Each row is a point on a landscape with many valleys, with its height.
A ball rolls from a point to whichever of its 2 nearest points has the largest drop for the distance, and stops where none of them is lower. Distance is the straight distance between rows; heights are no part of it.
Peguk: 61,-6,-6,-10,13,10,-3,0,-21,-10,-31,-13,-30,8,48,-16,-28,-2,-34,-60,10,-24,-21,7,-1,-26,32,-34,5,21,18,24,-13,-18,2,-20,7,22,14,13,-35,-20,6,-38,39,27,-2  height 1.58
tufub: 42,-10,16,4,-6,25,4,12,-31,6,8,-7,-10,25,26,2,14,-10,-33,15,7,19,-14,15,-2,5,-3,-11,13,-27,29,2,9,1,-23,24,-23,-1,-37,-46,-5,5,10,-3,19,18,-25  height 3.91
vani: -16,8,-23,-15,-28,0,-53,4,22,23,-1,-3,-22,-18,-23,59,26,3,9,-27,-5,-4,15,-21,-5,19,10,28,-17,-44,-17,41,11,7,-5,-2,-32,2,-10,18,-34,9,-12,-2,-26,-25,-14  height 1.00
suz: -35,22,-3,-2,-12,25,21,4,3,-41,-3,11,-31,-31,-3,-20,12,6,25,-6,-21,16,-1,-26,20,13,-36,33,-10,-36,-32,12,2,-7,1,-4,-3,-24,-17,-53,-4,15,-16,39,20,-20,-23  height 3.92
gek: -84,10,5,36,-55,-6,-23,-14,6,7,10,-8,35,-49,-40,22,-9,0,4,10,-15,-18,7,-32,50,11,-20,-3,-15,-34,-33,-6,28,20,-29,-1,21,-25,-38,5,-2,27,-6,10,-14,-11,-3  height 2.82
Goli: -26,27,-22,-3,-21,1,-5,-7,52,-33,-27,21,7,33,3,-19,2,27,67,-42,10,-18,-21,-11,31,0,2,2,-11,11,-9,-18,-19,-30,29,-27,0,-15,12,52,-15,-5,-47,34,26,-30,11  height 1.93
zikis: -24,6,-4,-10,-57,-6,11,-6,46,-23,-10,26,20,33,-3,-17,-6,-17,33,-33,-21,-41,-20,-24,49,-35,0,-3,-20,28,-10,-50,11,-31,-17,-11,19,-15,6,27,-11,4,-22,23,19,-19,19  height 1.37
lata: 24,-10,9,-12,-14,40,-5,-4,-11,5,-11,-22,-17,-19,10,-4,22,-29,-25,15,-2,-22,-11,-16,37,-7,-22,12,27,-31,2,3,-1,-6,2,24,-23,9,26,-55,-40,0,7,-22,22,26,-29  height 4.37
povar: 16,-28,40,9,2,-16,-34,-25,-20,14,43,-30,49,-7,-17,10,-21,-19,-40,8,-7,4,0,-14,8,-14,-7,-57,-27,-13,40,-37,49,33,-63,-4,11,29,-36,-23,15,-20,31,-3,-33,18,26  height 4.51
Zugu: -54,-3,12,20,-22,-43,-55,-33,-17,24,-3,-24,41,-57,-28,49,-20,2,-5,9,-6,-25,24,-31,19,-2,-24,-7,-32,-48,-11,20,26,63,-17,-19,17,2,-18,21,-22,13,10,-11,-30,-36,18  height 2.39
vuvi: 2,43,-4,-22,37,-12,-52,29,-43,38,18,2,42,-55,-12,21,-39,-4,-43,-8,-13,0,-41,-34,17,-4,-33,-45,-24,-49,7,17,26,58,-38,-5,19,35,2,-5,-31,-10,13,-12,10,-14,7  height 2.29
kir: -1,12,-24,-2,-37,35,36,-25,13,-36,-3,-23,-4,56,14,-48,13,-2,34,25,11,49,19,-6,-11,49,5,1,34,21,-21,-10,4,-34,49,-24,-25,-4,6,14,17,14,-43,36,-19,5,-12  height 7.28
laf: -10,-15,15,3,-26,-18,-11,20,-4,12,-30,-21,-1,37,11,7,-2,14,10,8,27,-8,0,-10,-22,27,-18,33,32,-13,-5,5,-12,24,25,-15,-17,-5,16,17,-28,25,-4,-23,-27,0,1  height 5.58
fam: 10,15,-3,3,26,9,-53,-2,-12,21,-1,21,27,-41,-8,19,-17,-45,-54,22,-29,-23,-47,-29,28,-37,-28,-10,-7,-25,17,-3,5,9,-51,58,22,39,-6,-28,-7,0,52,-17,13,30,-8  height 3.97
zatep: 4,1,-8,4,48,-1,22,-20,-29,-5,17,-8,-7,20,20,-75,14,-35,-10,-15,-54,31,-3,-9,-27,33,24,11,9,21,-8,18,29,-12,-28,-26,2,-15,-16,-23,27,21,-17,-7,-20,42,-5  height 6.09
musum: -22,-2,14,49,21,-6,25,20,-12,-1,24,32,-25,-36,8,-65,15,4,17,-25,-35,45,12,-43,-21,40,-37,34,-15,-19,-51,28,4,14,-27,-17,4,-10,-22,-44,9,1,1,28,-1,-37,-35  height 4.27
Lis: -53,-6,-21,68,28,-38,-4,8,-17,-3,12,16,6,16,31,-55,-7,4,25,23,10,42,16,-6,-65,51,-34,18,22,0,-33,-6,-21,17,4,-22,-5,-39,-36,6,18,20,-11,1,-43,-27,15  height 4.87
dib: 27,36,-26,-1,-11,42,2,25,-3,-16,18,-37,-47,0,3,-36,16,5,8,-15,26,53,-6,-3,14,-4,39,-14,25,9,-22,13,-8,-66,41,16,-9,13,27,24,40,-10,-38,1,22,23,-18  height 6.77
zukep: -26,2,-13,-34,27,-7,41,-10,-5,-34,2,2,-4,7,21,-68,-3,-32,45,2,-30,16,-11,-18,-8,-24,-25,72,-11,3,-1,-10,-5,-32,4,8,-22,-30,-16,-44,3,10,7,15,39,14,49  height 2.52
Fuza: 11,-18,2,-22,-13,1,-1,-4,-25,5,45,2,31,30,-2,-13,3,-39,-27,27,10,11,-7,21,-15,-27,19,-51,-27,35,20,-35,30,10,-64,8,25,-2,-40,-24,41,-20,26,-18,11,6,24  height 4.08
toka: 16,-1,10,-5,0,37,-11,18,-27,4,-17,-27,-15,-63,6,87,-43,18,-13,-3,47,-6,1,44,16,-20,-5,-30,9,-10,18,-5,-10,-7,4,15,-7,10,6,-9,20,-1,6,22,-12,43,-23  height 2.15
giku: 23,27,-14,-1,41,-2,-24,17,24,-19,-41,-15,-55,-24,-7,48,-33,23,-8,-32,-4,-14,-17,5,5,-31,6,-11,9,33,1,-7,-22,-42,12,-4,9,42,42,42,27,-16,-5,-11,19,28,-1  height 1.57
gof: 1,-5,28,4,22,-40,21,-22,33,-3,22,23,2,11,-22,1,6,34,-24,19,-52,12,29,-8,0,54,4,28,7,4,-21,13,21,7,-1,0,10,3,-6,-29,6,8,23,23,-42,3,-11  height 2.81
buvim: 12,5,5,-39,-22,2,-9,-21,32,-1,-25,39,42,-24,-23,69,-4,31,13,39,55,-54,-21,36,45,-21,-4,-40,-17,17,20,-15,-9,15,-35,42,46,16,-17,-17,-29,-15,44,5,23,-11,-16  height 0.15
dep: 6,60,-26,-35,8,-1,-21,50,-26,49,-2,9,46,3,1,30,-1,26,-32,37,27,7,-49,20,9,34,6,-8,41,-45,8,38,-1,4,47,44,-2,4,6,17,-23,36,-5,-20,26,3,-17  height 6.69
bemis: 32,10,-12,14,26,40,-15,-11,-22,5,4,11,15,-21,-6,-19,24,-43,-58,24,-13,-29,-49,14,28,-22,6,-38,4,6,43,-6,4,-12,-47,58,33,27,0,-22,20,8,28,-16,34,46,-24  height 3.64
Fitob: -42,-13,-45,2,8,17,13,-15,29,-1,-4,-3,6,-7,-4,-14,32,-5,47,41,23,-16,43,28,-20,14,20,1,29,20,-10,4,-43,-2,61,-19,-18,-15,33,5,-7,-26,-22,-5,-15,-17,1  height 3.19
Rig: -14,-17,6,6,6,26,4,34,3,4,-22,-8,-18,-48,-17,96,-5,20,21,25,47,-1,10,72,-16,-19,23,-6,6,-8,2,0,-39,19,17,41,4,-18,-25,6,36,22,4,21,-36,33,-8  height 1.48
Fata: 15,15,0,-27,-66,2,-32,25,8,8,15,-12,24,67,2,-10,11,7,10,-11,31,25,-39,-37,23,33,-9,39,-7,-21,-18,10,11,-8,25,18,-3,-2,-2,46,-33,10,-24,11,2,-36,7  height 5.97
susad: -10,-44,3,22,-1,-25,6,-34,11,25,8,28,-7,-26,-18,20,6,-8,-7,-1,-28,-13,35,7,-20,-14,-10,-10,-27,46,-9,-27,11,12,-52,-45,13,-16,-16,13,40,-11,35,15,-46,-34,24  height 5.10
Kala: -23,-33,35,27,-8,27,31,6,25,-4,27,9,-16,-7,6,-13,7,22,1,20,15,-7,25,31,-12,24,-35,5,7,-39,-4,-1,-7,18,27,3,-22,-29,-25,-38,-18,-20,20,39,-31,-13,9  height 4.30
soseg: 1,-1,43,24,39,-15,-10,4,-31,-22,-22,-17,15,-43,-7,32,-48,38,-9,14,14,-35,-5,11,3,-19,-44,-41,8,-24,22,-14,-15,49,-14,-20,18,13,7,-44,4,-2,29,0,8,2,-6  height 3.60
besi: 12,15,2,-36,34,-43,-5,10,27,12,15,36,6,11,-23,-1,-9,7,-33,11,-68,12,-13,-17,26,3,9,41,-23,16,-18,-11,-4,-9,-14,27,24,-4,5,-2,22,10,23,-2,-11,12,33  height 2.06
Bomo: 27,52,-24,3,30,21,-34,-3,-8,18,19,2,-2,0,9,-5,3,-19,-47,-14,-16,13,-50,-1,24,-8,16,-21,-2,10,27,-2,9,-49,-25,46,32,35,17,17,37,19,-17,-20,31,38,-19  height 3.08
Vipa: 38,22,-13,27,31,1,-10,19,-13,-29,-47,-7,-59,14,18,27,-20,29,12,-47,-9,9,-14,16,-18,-1,12,-6,13,25,10,5,-22,-38,-16,-16,-22,23,-9,20,22,3,-25,16,41,11,-23  height 2.27
gunog: 18,-25,8,-2,-7,2,-6,23,24,16,-62,-33,-26,9,-8,14,15,-7,19,10,19,-42,11,-1,-33,-6,23,38,38,21,-11,19,-43,0,33,-13,-27,16,51,2,-42,-17,21,-57,2,7,-14  height 5.19
beva: -17,-19,48,57,-34,11,46,-12,4,10,-13,-14,7,-1,-15,47,5,64,22,15,21,6,27,35,-2,32,-37,-39,17,-4,32,-25,-3,24,-18,-34,-2,3,-22,0,24,13,-6,34,-13,-15,-34  height 4.41
dodag: 20,-43,36,7,14,30,58,-9,-8,-2,2,-13,-25,2,12,-15,-5,13,-14,6,23,-12,26,39,-10,-12,-41,-18,28,6,28,-22,11,1,29,-32,-27,-7,18,-37,2,-41,28,27,-12,-1,12  height 3.86
rafer: 7,17,-20,-29,0,3,-26,13,-23,22,26,24,11,-21,10,25,-23,-17,-24,-24,4,15,-24,-19,13,-11,6,-42,-57,14,10,-1,15,3,-51,0,23,23,-5,-4,-9,-22,2,-16,16,-15,-6  height 1.47
bep: -41,4,12,31,48,-34,-6,-11,3,-14,-9,-40,-9,-19,-20,-54,-21,-7,-1,5,-55,-6,12,-44,15,-10,-20,33,42,-14,-27,13,5,-4,28,-13,-2,1,22,1,9,14,4,-29,-2,36,26  height 5.03
Nole: 12,-3,20,19,48,-11,8,23,-40,16,30,-43,31,32,27,-28,-31,18,-39,23,7,25,0,14,-30,42,-13,-30,24,-18,22,-14,8,35,4,1,-1,-10,6,-3,23,8,-26,-21,-38,47,23  height 4.15
Timen: 8,16,-18,13,36,15,-10,30,-13,-6,21,19,-37,-59,-20,64,19,-10,-9,6,26,33,21,49,-19,-32,59,11,-41,1,5,-3,-16,23,12,32,-8,-18,-28,1,40,29,0,39,-21,1,-6  height 0.70
rad: -7,7,-36,-10,-42,35,41,-6,6,-7,43,57,17,4,-5,-15,55,-29,-1,32,37,20,24,30,-17,4,60,-18,-41,30,-11,1,6,13,7,9,21,-43,-44,5,8,2,6,22,-22,-31,-17  height 2.74
mitof: -27,24,0,-9,49,-31,41,-24,5,-53,25,37,7,-13,4,-46,18,5,32,10,-36,34,17,8,-6,-2,-12,62,-22,-24,-8,19,-6,-6,9,30,5,-50,-66,-65,15,26,5,27,32,0,29  height 3.06
pelol: -36,-4,0,4,17,7,-38,-15,-25,-2,28,-11,6,-72,-24,37,-19,-33,-12,25,-20,-11,15,0,8,-25,8,-5,-25,-14,-22,18,3,31,-24,15,0,0,-9,-23,25,9,23,3,-17,12,-5  height 4.42
Lebov: 5,6,14,22,19,-53,4,-29,29,-19,-19,-36,9,29,-16,-62,13,10,29,-20,-72,-4,1,-74,5,21,-5,69,20,-6,10,5,1,-32,17,-28,-25,10,26,23,-4,24,-2,-23,1,33,18  height 5.40
zepom: 29,-45,37,17,-72,29,29,-30,12,29,-32,-12,18,60,18,6,20,19,28,-8,22,-17,14,25,-14,7,9,-37,40,-1,21,8,-4,7,17,-25,-36,20,4,-5,-41,9,-2,-26,13,-7,-39  height 5.53
Fote: -19,24,-53,-11,34,11,-2,-10,-10,-31,-10,-11,-19,-8,2,-9,40,-30,50,24,7,25,37,18,-25,-22,27,28,18,-4,4,11,-40,-23,52,2,-45,-10,12,-24,20,13,-32,-8,20,-1,-4  height 3.70
potir: -19,-10,26,49,6,-2,23,11,32,22,-31,40,2,23,-5,12,25,70,43,0,7,-22,-5,44,-17,42,0,-30,4,26,21,-8,-33,24,-11,-37,5,-12,-28,15,-5,0,-15,22,2,-33,-21  height 4.80
bib: 26,23,3,8,36,-22,-20,5,-21,-30,-33,-12,-29,14,34,1,-12,28,14,-53,-20,21,-8,-23,-24,22,-27,42,-8,-22,10,20,-13,-4,4,-40,-36,7,8,-8,-11,16,-32,7,23,-9,-8  height 2.91
lubus: -27,42,-38,1,-17,42,-11,36,-1,7,21,-19,-27,-9,-6,7,12,6,16,4,22,49,-9,14,11,18,20,-8,7,-15,-18,8,0,-16,35,7,-24,-17,3,30,29,15,-51,25,-14,-1,-14  height 6.52
lamit: 7,23,-14,-55,11,-27,-11,36,-55,32,-21,-21,3,-20,-2,-2,-24,-12,-35,-17,8,-7,-16,-33,-16,2,-22,-2,-1,-20,-14,31,43,56,23,-55,20,4,44,24,-38,-1,6,-25,-30,-15,12  height 4.05
rur: -2,-25,13,-4,11,0,12,-17,-6,2,-3,-16,9,28,29,-56,-15,-39,-1,-19,-24,-36,-11,-14,-4,-36,-12,32,5,-12,32,-15,-5,-10,1,-5,-41,-19,-2,-27,-32,-5,14,-27,26,26,45  height 1.84
mibe: 5,-14,5,-55,3,-42,-20,13,8,35,-4,3,8,-7,-26,6,-21,-47,-36,15,-31,-13,-16,-43,9,-37,-17,29,-44,29,-12,-25,-1,24,-8,25,43,34,49,27,-5,-22,25,-43,-5,-21,49  height 2.88
Sepe: -24,8,9,63,36,-42,26,32,-20,-15,30,24,17,-11,30,-85,-21,1,9,-10,11,44,0,-40,-30,56,-50,25,1,-11,-69,10,25,23,-5,-11,18,-37,-27,-20,4,13,15,-7,-19,-29,13  height 4.58
Nit: 62,8,-6,-16,38,20,10,30,-21,6,0,22,-18,-13,30,16,-24,20,-23,-13,27,-9,-16,47,-13,-13,50,-46,7,18,20,29,-25,-18,18,13,-2,11,10,-9,-3,-24,19,-10,34,23,-30  height 2.44
Tanoz: 6,5,-15,-13,8,11,-30,1,0,-12,-47,-37,-26,-45,0,24,7,-35,9,0,-12,-39,11,-27,0,-28,-22,36,30,-30,-16,22,-24,4,14,-3,-30,17,63,-24,-44,-6,0,-38,22,5,-3  height 4.78
kiram: 26,-13,2,-47,-24,-30,22,-28,28,-1,-22,57,17,39,4,24,8,14,6,15,36,-33,-4,37,12,-31,24,-14,-19,30,16,-3,-20,-6,-24,46,48,9,-34,-3,-38,-32,40,-23,57,-31,10  height 1.15
bev: 8,-28,45,23,20,16,-8,-19,-33,5,35,-67,23,-17,-4,-10,-26,12,-50,9,0,12,5,-10,19,7,-23,-59,11,-39,25,-10,44,38,-24,-5,15,16,8,-15,13,1,-8,6,-55,49,8  height 4.63
Dobi: 69,-21,19,-12,-3,23,33,10,-5,24,-5,20,4,40,21,40,-5,21,-17,3,27,17,-2,66,-12,-3,39,-54,31,-14,24,31,2,4,1,49,-26,23,-37,-34,-19,-7,20,1,21,35,-34  height 3.29
Vavi: 18,-26,16,37,-28,-12,-2,-12,15,22,-22,13,2,54,18,17,6,33,26,-43,-4,-17,9,21,-29,13,28,-28,1,26,20,4,3,4,-6,-46,-20,17,-12,32,-10,0,-13,-7,11,-27,-30  height 5.16
daz: 18,-6,7,13,25,-7,39,-28,9,-14,-7,-19,12,33,12,-72,5,16,-4,-16,-65,-3,-16,-31,10,44,16,25,25,6,18,23,15,-22,4,-48,-27,-13,-12,2,-18,32,-4,1,-2,60,-3  height 5.77
Naro: -1,5,-18,-84,-22,11,19,-21,38,6,26,36,23,-43,-44,14,8,-16,10,-10,-14,9,22,-30,49,-12,-7,3,-41,-5,-4,-5,7,-31,15,47,36,21,62,-3,-26,-44,-22,-5,30,-32,-2  height 0.17
lani: 26,27,8,9,28,4,-45,8,-35,14,-22,-18,49,-41,6,53,-52,23,-34,-7,9,-41,-49,1,24,-8,-21,-66,14,-32,30,3,11,45,-13,-14,9,37,25,11,-24,1,19,-6,6,18,-16  height 3.01
bosuv: 24,-23,-19,-14,-50,10,46,-4,-22,-5,38,33,-23,30,11,-25,8,-16,-16,-4,27,24,26,24,-19,-26,67,-24,-4,45,-19,19,24,-20,-18,12,16,-14,-39,8,19,-30,28,12,9,-9,-4  height 3.23
tal: -2,-19,-6,-41,-35,-10,15,-27,45,0,-2,39,23,44,4,-1,37,10,21,34,43,-17,19,40,-9,3,53,8,-7,33,-7,15,-20,0,16,41,27,-26,-32,15,-28,-18,8,-23,5,-8,2  height 1.92
seru: 29,-2,-20,-6,-37,17,23,6,-44,0,28,12,7,-10,-11,9,2,-25,-30,21,48,12,5,39,-4,-67,67,-58,-15,48,10,0,10,8,-45,38,26,-6,-48,5,45,-9,50,-15,30,6,-3  height 3.67
Gisuk: -4,-15,22,22,-29,-11,-18,-22,1,-21,-20,-35,-8,24,31,-37,-7,-45,35,-47,-8,-31,4,-22,-4,-63,-13,21,-10,-14,21,-44,29,-4,15,-32,-34,-7,30,13,-10,-4,-28,2,-3,-13,41  height 1.11
rudot: -13,5,-24,-11,-47,41,10,25,36,-6,23,46,-2,8,1,-17,47,4,8,15,34,8,-16,5,4,46,19,26,-38,9,-30,11,-2,19,8,16,23,-44,-39,32,-22,-10,-6,38,-40,-31,-17  height 2.28
doto: 39,-8,27,2,-7,58,15,45,8,-7,-19,-24,-48,-17,17,36,-16,37,12,-25,39,-2,-17,44,21,-6,-6,-19,47,-16,-1,-20,-14,-45,43,-2,-28,0,16,-1,11,-15,-15,31,4,36,-9  height 2.83
Gofa: -7,21,9,9,19,-32,22,39,7,28,18,22,4,-23,-19,-6,-9,50,-22,4,-4,11,1,-30,12,63,-28,11,-3,-13,-27,3,23,36,-3,-24,31,-10,20,7,-16,-9,7,28,-47,-36,-16  height 3.43
nof: 30,-41,23,2,-67,2,8,-17,-13,-4,-21,5,18,73,36,0,25,8,21,-7,32,13,0,-7,-19,38,-10,22,19,-17,-3,4,10,5,2,-18,-34,-4,-20,-10,-48,24,-1,12,-12,-8,-21  height 5.85
kelo: -1,12,-4,-64,5,-7,-11,-41,28,3,5,22,38,-33,-20,52,11,3,7,38,13,-38,11,12,48,-7,-9,-2,-18,-9,14,2,-12,-1,9,48,36,21,41,-16,-39,-31,12,5,27,-25,-9  height 1.18
rere: -15,35,-11,-13,-38,-10,-29,25,15,34,-4,23,48,51,-4,23,-5,18,-19,29,14,-6,-57,1,25,33,-5,6,4,-33,4,3,-2,-2,-4,48,1,-2,-18,22,-36,31,-12,-17,20,-5,-6  height 6.32
vavo: -17,-4,0,2,37,-6,21,-20,18,-29,-14,-9,-11,17,4,14,14,17,34,23,-11,15,41,32,-20,4,9,34,36,-23,2,20,-32,-8,54,19,-42,-15,-9,-37,13,27,-16,21,-1,34,7  height 4.18
rize: -24,-17,12,36,8,-37,7,-14,22,-13,-43,-10,9,59,3,-19,-13,7,43,5,-20,-29,3,17,-18,-20,-2,15,26,27,25,-39,-28,-10,14,-29,-31,-1,-4,18,15,15,-12,-8,14,11,40  height 2.41
vupu: 4,1,-1,20,-2,-20,-24,8,35,-31,-43,-42,-14,54,8,-15,-2,-9,57,-34,12,-16,-4,-15,-25,-43,-4,52,14,-3,0,-25,-32,-24,38,-9,-54,0,28,39,-7,-1,-20,-11,13,-1,55  height 1.79
Mifuv: 20,-32,47,21,2,-37,6,-50,-1,-8,-23,-48,23,50,8,-4,-16,-20,-6,4,-12,-42,21,20,-13,-36,1,-18,24,22,53,-38,20,8,0,-18,-6,24,27,10,11,0,0,-25,-1,21,24  height 3.03
seb: -31,38,-7,-4,7,-9,-10,13,10,-10,10,18,11,16,9,-22,-20,30,22,-45,-17,10,-29,-24,31,16,-24,8,-23,-15,-3,-10,17,6,5,-41,11,-18,10,31,-4,9,-48,40,0,-32,12  height 2.50
vefa: -21,-23,-15,-25,-12,20,22,-3,9,-8,-4,9,53,13,-1,-5,0,-27,20,56,41,-49,17,41,-7,-13,27,-22,25,35,-10,-7,-29,31,29,17,2,-23,19,-16,-25,-13,10,-21,-1,13,11  height 2.61
menem: -21,2,-37,-25,-28,17,-22,18,21,31,44,37,-5,-31,-10,17,33,-17,11,-22,15,23,9,-11,3,27,31,15,-66,-5,-17,28,2,4,-16,10,10,-22,-13,38,-14,-25,-20,4,-26,-39,-11  height 1.74
taguz: -17,-7,-15,31,28,-10,21,0,-17,-1,17,10,-2,31,19,-7,3,15,15,24,15,46,32,36,-53,39,-9,-14,14,20,11,-19,-6,-1,-2,-21,-11,-16,-18,3,46,7,-31,29,-25,-18,1  height 5.18
verin: -63,17,-4,15,-9,-33,-11,1,7,15,17,44,14,-39,-17,-8,13,14,10,7,-17,12,9,-35,17,34,-28,5,-38,-10,-35,0,11,39,-38,-21,51,-32,-24,14,11,9,-11,2,-30,-47,8  height 3.20
bevil: 39,-3,-13,-3,-16,24,31,-5,24,-35,0,-26,-21,44,5,-69,16,9,30,-30,3,26,6,-24,12,12,18,3,24,38,-21,19,-9,-64,39,-27,-28,6,39,25,3,-26,-20,9,9,8,-12  height 7.04
biva: -36,-37,-5,23,-13,-19,3,-30,8,-6,14,31,-18,6,-3,-31,30,-38,22,-34,-42,0,20,-19,-53,-3,-24,34,-21,15,-20,-22,12,-15,-29,-37,-3,-11,-30,8,26,-5,1,25,-32,-50,26  height 4.91
met: -25,-25,-14,-4,-3,22,-6,0,3,11,7,-2,-17,-60,-30,13,-11,-29,-3,-18,-25,-28,19,-12,24,-23,16,-12,-27,40,-19,1,6,7,-30,-44,-1,-2,23,13,14,-27,21,9,-28,6,-9  height 4.79
rof: 3,46,-31,-9,31,28,-6,16,28,-16,34,25,-36,-45,-42,36,50,-6,9,-9,-6,32,8,7,6,-44,32,34,-31,-22,-2,2,-13,-31,33,56,-10,0,10,2,34,30,-8,32,1,-13,-9  height 1.52
vum: 48,-4,-4,-9,-5,-19,3,-28,11,-37,-48,-14,-53,6,12,17,-35,10,-18,-45,-4,-27,20,-4,-8,-58,40,-29,21,52,-9,15,-13,-44,-6,-3,20,46,25,38,1,-29,15,-24,53,15,-3  height 0.69
Tomo: -29,-6,8,46,58,-19,-13,25,-9,-4,-10,-36,-26,-4,16,-22,-29,13,9,10,-15,20,16,2,-34,6,-19,26,38,-30,-15,13,-34,9,51,0,-38,-10,-8,-1,22,13,-9,-18,-16,31,32  height 4.65
Tibu: -27,-15,32,42,0,7,-2,-14,-23,4,-2,-10,-16,-69,-15,44,-7,27,4,21,6,-17,27,9,10,8,-33,-15,-5,-14,12,7,-8,25,-24,-22,0,-2,-13,-42,12,2,19,13,-2,-28,-39  height 4.02
Sil: -10,-30,13,2,0,-21,10,-40,-15,5,15,-24,66,66,11,-22,-14,-3,-8,34,-8,-8,27,14,-28,19,1,-27,27,10,29,-25,4,12,6,-22,-7,1,1,-4,10,16,-9,-31,-22,26,13  height 3.59
Nuzav: 17,6,-5,-9,15,-11,13,-1,-42,-26,4,3,-10,38,6,4,7,-36,-26,3,-34,30,1,19,-30,4,40,-2,5,33,0,-6,29,-3,-51,14,9,-10,-48,-20,50,44,-14,-6,-5,52,-8  height 6.37
Mis: -2,21,-10,-15,-59,22,-33,34,-33,23,27,-50,-14,27,15,-13,9,5,1,-21,49,58,-17,-21,5,27,-12,0,13,-11,-40,3,30,-23,19,-14,-14,0,14,54,13,6,-45,-7,-12,-20,7  height 6.26
nonu: 14,-5,12,-11,10,-2,-24,22,-9,19,-24,6,-21,-39,-23,11,-7,-28,-35,7,-21,-25,-37,-40,21,-22,-30,17,-22,10,20,-14,-25,10,-30,25,36,40,38,-8,-7,-15,28,-40,27,3,-10  height 3.47
ginu: -34,-10,4,2,-36,-23,-33,-7,-4,46,23,-15,17,-11,-31,16,20,-5,-30,4,-12,15,16,-58,3,40,-17,22,-5,-55,-18,28,49,32,-6,-13,-1,4,4,19,-31,10,2,-2,-51,-45,-16  height 1.75
sezo: -34,-31,3,33,-20,2,27,-26,33,-10,7,-1,-9,7,-6,-41,23,-18,17,19,-15,-4,34,-16,-25,14,-35,39,18,-3,-20,-17,4,-11,22,-14,-19,-19,4,-20,-3,-7,10,29,-35,-26,4  height 4.64
Rosig: 37,43,-33,-10,19,15,-49,5,-30,13,-20,-36,-30,-43,18,39,-21,-3,-57,-24,12,7,-41,-7,1,-19,14,-30,5,9,0,22,4,-32,2,29,35,49,38,46,10,-2,-13,-45,28,32,-9  height 2.40
diti: 35,-24,21,4,6,37,23,0,-5,-9,-5,-33,-64,-9,4,-4,7,-8,-6,-15,21,-4,13,34,7,-32,-5,-11,24,16,24,-9,-7,-43,17,-2,-22,16,17,-6,21,-38,1,1,33,10,-3  height 3.37
vifo: 8,-6,8,-30,11,-28,-15,16,-25,20,12,-21,17,-4,-6,9,-30,-2,-41,31,21,-11,-12,-17,4,-2,-10,-14,-11,19,5,-13,21,43,2,-20,34,16,44,16,-12,-16,26,-21,-39,-6,18  height 3.52
bur: -15,15,-3,-25,0,9,27,-22,5,-30,19,46,-3,2,-11,0,33,-10,13,16,-26,10,11,19,6,-4,-4,19,-35,-10,6,-2,6,-12,-12,20,10,-22,-37,-54,9,3,-1,34,23,-24,-7  height 3.54
rom: -4,11,-17,-7,-17,1,-19,21,9,10,-4,28,-5,4,9,-8,-33,-25,-3,-45,-7,-19,-39,-20,21,-40,7,-26,-44,43,-3,-32,-12,-23,-39,-8,32,1,7,42,13,-5,-8,-16,27,-3,20  height 0.71
mezo: 11,-17,-8,-55,-9,-6,29,3,56,-5,11,45,-1,5,-38,-18,20,-11,10,0,-41,-3,2,-21,24,-6,4,55,-34,13,-6,-10,-19,-38,8,48,8,3,24,-8,-9,-22,13,3,15,-2,16  height 1.22

Where does a ball stop that starts at each point below?
susad | rom
Fuza | vani
nof | rom
bep | buvim
laf | vum
biva | Timen
bev | Gisuk
Sepe | Gisuk
